The views of a scene show one set of named points, each view turned or mirrored, and shifted as a whole, with a little noise and some points left out.
(in the rows, 128 means zero)

Scene 1
View 1
bifa: [130 128 126 150 128 101 142 129 145 149 137 142 142 167 151 116 103 162
  95 159 156  96 128 125 146  97 116]
posef: [128 116 116 150 123  96 128 128 151 131 148 142 136 166 142 114  93 160
  99 161 151 102 127 119 151  99 108]
Gupun: [154 149 138 138  75  98 151  93 147  76 162 122 148 194 107 155  48 179
  97 126 172  60  60 125 123  57  75]
Vap: [140 141 146 137  95  98 149  88 155  95 146 130 155 165 125 145  92 185
  88 130 150  84 100 128 135  72  94]
tidu: [113 117 138 108 113  98 138  81 149  83 125 149 146 101 140  99 120 177
 107 110 109 111 181 138 149  97 124]
Mam: [107  89 103 129  87  97 154  94 154 100 156 161 213  93 139 140 188 179
  74 111  83 132 185 153 139  82 154]
bova: [ 91 145  77 132  92 112  80 154 157 147 161 130  93 128 137 138  19 171
 148 188 215  76 153  63 149 126 133]
godul: [156  78 142 150 130  76 134 118 145 101 145 136 137 200 127  86  92 152
  75 160 140 101  86 156 149  90  71]
doke: [118 101  90 115  99  93 131 102 132  78 146 152 142 115 134  98  88 159
 123 108 111 106 165 126 146  95 118]
Lumup: [115 124 102 137 105 104 139  90 153 107 154 154 171 124 148 132 126 166
  98 121  97 126 165 114 160  82 120]
zuruz: [105  82  96 101  91  85 108 113 137  69 141 148 123  96 127  83  74 165
 129 114 130  96 176 131 140 113 131]
pesi: [146  98 130 144 117  87 150 121 135 110 144 141 149 181 133 101  97 156
  85 138 142  86  99 152 135  84  99]
liba: [120  44 105 150 158  82 129 128 143 131 137 170 166 139 160  57 172 132
  73 155  71 155 180 159 174 113 120]
givu: [151  51  85 130  98  71 137 130 112  63 160 151 143 178 115  73  71 131
 102 111 120  86  96 163 134  84  92]
Ruf: [132 117 163 141 120  90 125 114 167 116 136 127 125 176 130 111  87 176
  86 172 175  92 105 133 146 102  89]
zave: [145 147 128 152 114 106 146 112 143 124 148 139 144 186 141 132  76 164
 100 144 152  86  97 115 144  76  90]
Fufe: [101 109  82 126 115 106 121 176 123 163 138 144 113 117 152  97  77 157
 131 164 196  75 170 125 124 134 172]
Tum: [126 103 156 127 140  92 137  86 154 104 119 151 141 131 150  82 137 166
  87 135 101 128 170 142 163 102 104]
Funak: [116 134 123 140 140 109 140 133 140 156 126 146 132 140 159 103 107 160
 106 154 155 102 163 124 146 108 134]
View 2
Funak: [112 113 124 123 128 109 166 108 105  67 130 128 114 153 140  76  91 141
 132  95  94 160 146 135 118 144 152]
Tum: [103 108 121 161 129 141 148 109 128 102  93 145 120 151 138  74 123 146
 105  94  89 141  82 151 119 178 172]
Ruf: [150 125 138 130 100 113 161 100  81  75  77 112 113 118 137  86  87 169
 141  82  81 134 104 159 153 150 109]
bifa: [133 123 132 133 129 110 160 109  93  64 109 116 113 148 127  91  84 148
 149  82  97 144 136 132 140 141 141]
liba: [128  89 119 194 204 140 131 121 117  82 146 142 122 196 153  92 121 128
  95  86 118 136  81 167 118 195 206]
doke: [131 106 117 124 122 148 144 103 139 140 149 122 165 123 157  99 127 145
 128 109  77 139 102 117 119 138 171]
Mam: [129 137  97 176 169 173 135 117 139 132 121 209 159 181 149  63 139 132
 147 128 143 131 101  96 136 143 195]
Fufe: [141  94 118  94 134  94 169 111  95  58 201 129 133 148 181  68  72 147
 130 118  79 174 177 130 105 116 127]
posef: [139 121 134 127 130 111 158 100  94  81 119 106 124 138 138  97  89 152
 145  88  94 138 127 141 147 138 136]
tidu: [105 110 111 137 110 153 153 106 144 129 110 156 147 134 150  69 130 146
 121 114  88 144  96 120 116 150 170]
Vap: [146 144 130 128  88 133 154 104 105 110  68 122 130 108 119  98 101 164
 174  89  92 122 107 104 158 132 127]
Lumup: [112 133 117 140 144 149 148  88 135 132 117 142 148 151 126  95 124 141
 142 101 114 137 113 115 140 135 182]
godul: [177 109 143 161 118 122 136 127  79  75  89  88 115 127 138 115  97 165
 144  63  80 112  72 149 156 171 130]
zave: [143 135 140 123  98 111 157 101  95  83  90  88 115 117 112 115  87 155
 172  70  91 132 127 115 154 133 134]
pesi: [169 115 139 146 108 121 144 127  90  77 101  90 123 122 133 115  94 158
 157  69  81 117  99 125 148 155 134]
zuruz: [140  91 113 112 119 142 150  99 134 141 169 128 170 116 185  83 123 152
 110 122  61 145 101 133 111 134 149]
givu: [203  86 134 153 123 144 120 142  99 115 151  76 155 110 165 136 114 157
 150  79  67 101  65 114 135 160 155]
View 3
Fufe: [148 146 138 151 143 132 135 118 160  78  98  90 139 139 124 168  40 103
  94 158  65 199  64 141 102 120 110]
givu: [134  88 180  90 143 107 125  90 158 171 137 121 128 158  97 153 168  98
  92 162 109 160 154 149  92  78 141]
Funak: [134 141 131 136 139 127  99 121 140  99 130 121 157 127 126 123  69  88
  84 176  66 157 101 119 132 134  86]
Mam: [124 193 111 118 107 117 100  96  66 181 125 154 164 141  49 155 103 128
 105 126  56 176 170 123 147 124  35]
doke: [125 146 134  94 144 125 137  89 126 152 138 132 155 134  80 152  88 117
 104 173  82 145 139 168 126 112 121]
liba: [176 133  99 129  94 100 134  97 111 136 109 165 151 156  98 104 122  51
  53 160  65 161 178 142 136  82  28]
Tum: [133 148 122 103 117 109 117 101 131 151 157 162 163 146 106 109  94  75
  80 172  65 123 148 131 152 135  72]
pesi: [122 107 172 108 143 117  82 112 151 143 149 120 138 142 118 131 141  90
  87 162  87 155 129 107 115 120 114]
tidu: [115 162 128  92 126 119 122  91 119 170 155 155 163 143  84 140  89 109
  99 161  66 135 148 144 146 136  91]
Lumup: [114 155 113 104 134 135  96 105  85 142 138 137 162 118  73 130 102 117
  97 169  75 141 152 143 144 125  84]
Vap: [ 83 125 166  87 151 133  56 118 130 149 167 114 141 122 105 130 129 118
 111 163  80 136 121 105 135 157 126]
bifa: [125 120 141 125 140 132  76 129 138 103 135 112 143 119 122 118 103  89
  84 168  75 159 110 107 127 135  93]
godul: [121  80 168  93 127 109  83 117 159 140 153 124 118 151 130 109 162  66
  78 157  87 139 139 109 117 119 112]
Gupun: [ 66 105 193  76 165 136  40 126 143 152 178  99 128 118 112 137 143 129
 123 164  95 128 110  98 124 162 159]
zave: [104 104 165 103 160 137  55 130 138 114 153 107 141 114 121 116 128 103
  93 183  90 140 113 107 127 139 125]
posef: [121 114 140 113 137 133  87 121 135 102 133 108 134 126 120 119 111  90
  83 169  75 153 110 126 125 128 105]
bova: [101 114 123 106 151 165 113 128 144  34 109  57 104 110 125 144  39 119
 111 168  72 157  45 176 107 150 165]
View 4
zave: [ 97  95 123 155 110 174 117 130  84  98 132 131 119  84 125 156 146 170
  90 139 120 144 141 107 118 153 160]
Tum: [104 105 124 131 115 113 181 118 126 109  69 116 105 120  84 106 130 143
  95 137  93 103 134  89 112 100 131]
Vap: [ 98  73 115 155 105 166 123 151  77  86 119 138 117  75 122 138 120 161
 112 133 128 149 141  90 116 119 156]
givu: [117  94 125 132  89 241 115 141 114  80  82 175 112 131  81 132 146 150
 117 101  90 126 104 155 128 112 102]
Ruf: [ 94  82 116 151  81 166 131 103 100  74 126 108 118  92 122 147 125 166
  88 151 141 109 127  96 126 137 137]
liba: [116 146 105 104 114 109 184 113 174 133  53 126  93 145  59  77 142 139
  58 105  92  92 117 146  98 129  94]
tidu: [118  92 120 122 128 113 165 127 106 110  72 126 109 115 105 127 131 132
 141 117  83 117 140  86  93  68 136]
doke: [123  98 132 119 121 156 139 126 102 114  84 148 106 128 112 141 147 139
 155 103  73 118 132 115  84  87 125]
Gupun: [ 91  55 120 168  95 203 101 158  56  66 135 146 125  64 137 157 119 168
 119 137 134 161 137  88 127 122 161]
zuruz: [129  90 129 111 109 160 136  98 106 102  85 132 107 144 118 160 150 134
 176 104  76  91 121 114  86  71 106]
Mam: [138 116  71 101 137  78 160 171 125 126  51 138  97  91 101  79 114 117
 125  67 112 147 132 125  59  79 121]
Fufe: [157 125  77  98 128 128 112  45 104  94 125  83 110 126 137 207 185 146
 133  96 104  88 106 140  97 134 134]
godul: [ 91  92 121 152  72 201 132 127 118  73 102 133 113 108  86 120 126 166
  66 141 129 117 118 122 142 141 115]
bova: [117  93 129 114  98 150  89  47  81 114 178  94 105 109 190 230 180 168
 163 123 118  85 131 115  62 162 130]
posef: [110 105 114 132 106 152 128 104 107 103 124 120 110 105 121 150 149 162
  95 128 117 116 131 119 105 150 136]
pesi: [111  95 107 143  99 185 125 128 105  78 101 134 116 101  95 136 139 158
  86 124 115 130 118 125 136 131 135]
Funak: [123 121 100 122 130 115 142  83 111 108 113  95 111 109 117 159 160 156
  96 126 103 110 130 109 109 140 148]
View 5
posef: [123 138 130 155 109 143  82 138 158 175 159 158  83 152 114 138 128 138
 143 132  90 111 142  83 146 126 119]
bova: [172 131 111 161 116 151 159 124 182 190 158 156  66 204 129 172  86 108
 199 148 106 110 163 128 207 158 170]
givu: [ 99 205 148 223  97 122  89 190 130 185 135 136 109 144 120 140 146 111
 145  78  87 118 121  69 104 133  65]
zave: [131 147 145 168 113 163  88 141 149 168 164 177  83 124 112 139 112 155
 150 131 107  73 151  50 142 121 111]
Fufe: [142 125 141 155 101 106 118 102 148 181 136 118  78 171 133 171 122 115
 142 137 112 161 165 151 183 172 138]
doke: [143 159 137 177  88 125 121 169 126 147 135 114 108 172 161 129 164 127
 148 126  95 131 107  68 118 119 131]
godul: [ 82 158 123 173 105 150  56 159 160 192 156 176  84 130  91 138 132 129
 135  98  88  97 125  55 101 121  73]
liba: [ 85 130 132 129  97  92  16 171 145 172 136 112  94 171 128  89 207 141
  91 131  35 183 118 102 114  99 105]
Lumup: [156 149 137 149  97 132  83 155 132 132 152 121 120 163 146 105 161 161
 135 153  73 121 109  64 130  87 138]
Mam: [162 159 132 137  80 108  49 122 116 106 139  78 166 155 141 103 172 169
  97 151  70 157  76  85 114  68 118]
zuruz: [133 155 118 175  85 118 140 161 136 160 129 104 104 189 159 148 160 103
 155 115 100 150  96  90 113 137 133]
bifa: [125 129 140 146 108 141  69 121 151 171 157 157  82 138 112 137 126 150
 128 139  99 113 147  85 150 128 118]
Ruf: [111 129 106 144 110 161  84 121 170 181 160 181  76 144 100 153 109 135
 145 118 108  94 121  64 118 128 107]
Gupun: [147 170 127 189 106 184 114 131 144 154 167 182 109 113 103 159  84 149
 164 115 130  43 115  23 115 115  97]
Vap: [145 153 131 162 101 168  97 129 139 147 161 165 110 125 114 147 110 153
 146 126 116  72 112  40 115 108 110]
Tum: [103 109 119 123  88 129  69 148 138 152 142 137  83 157 140 114 179 144
 111 133  83 136 101  53  91 106 125]

Which points are out of place in each view (at most two, in the order of its rows)? Write - if all are in place.
view 1: Gupun
view 2: pesi
view 3: tidu
view 4: -
view 5: -
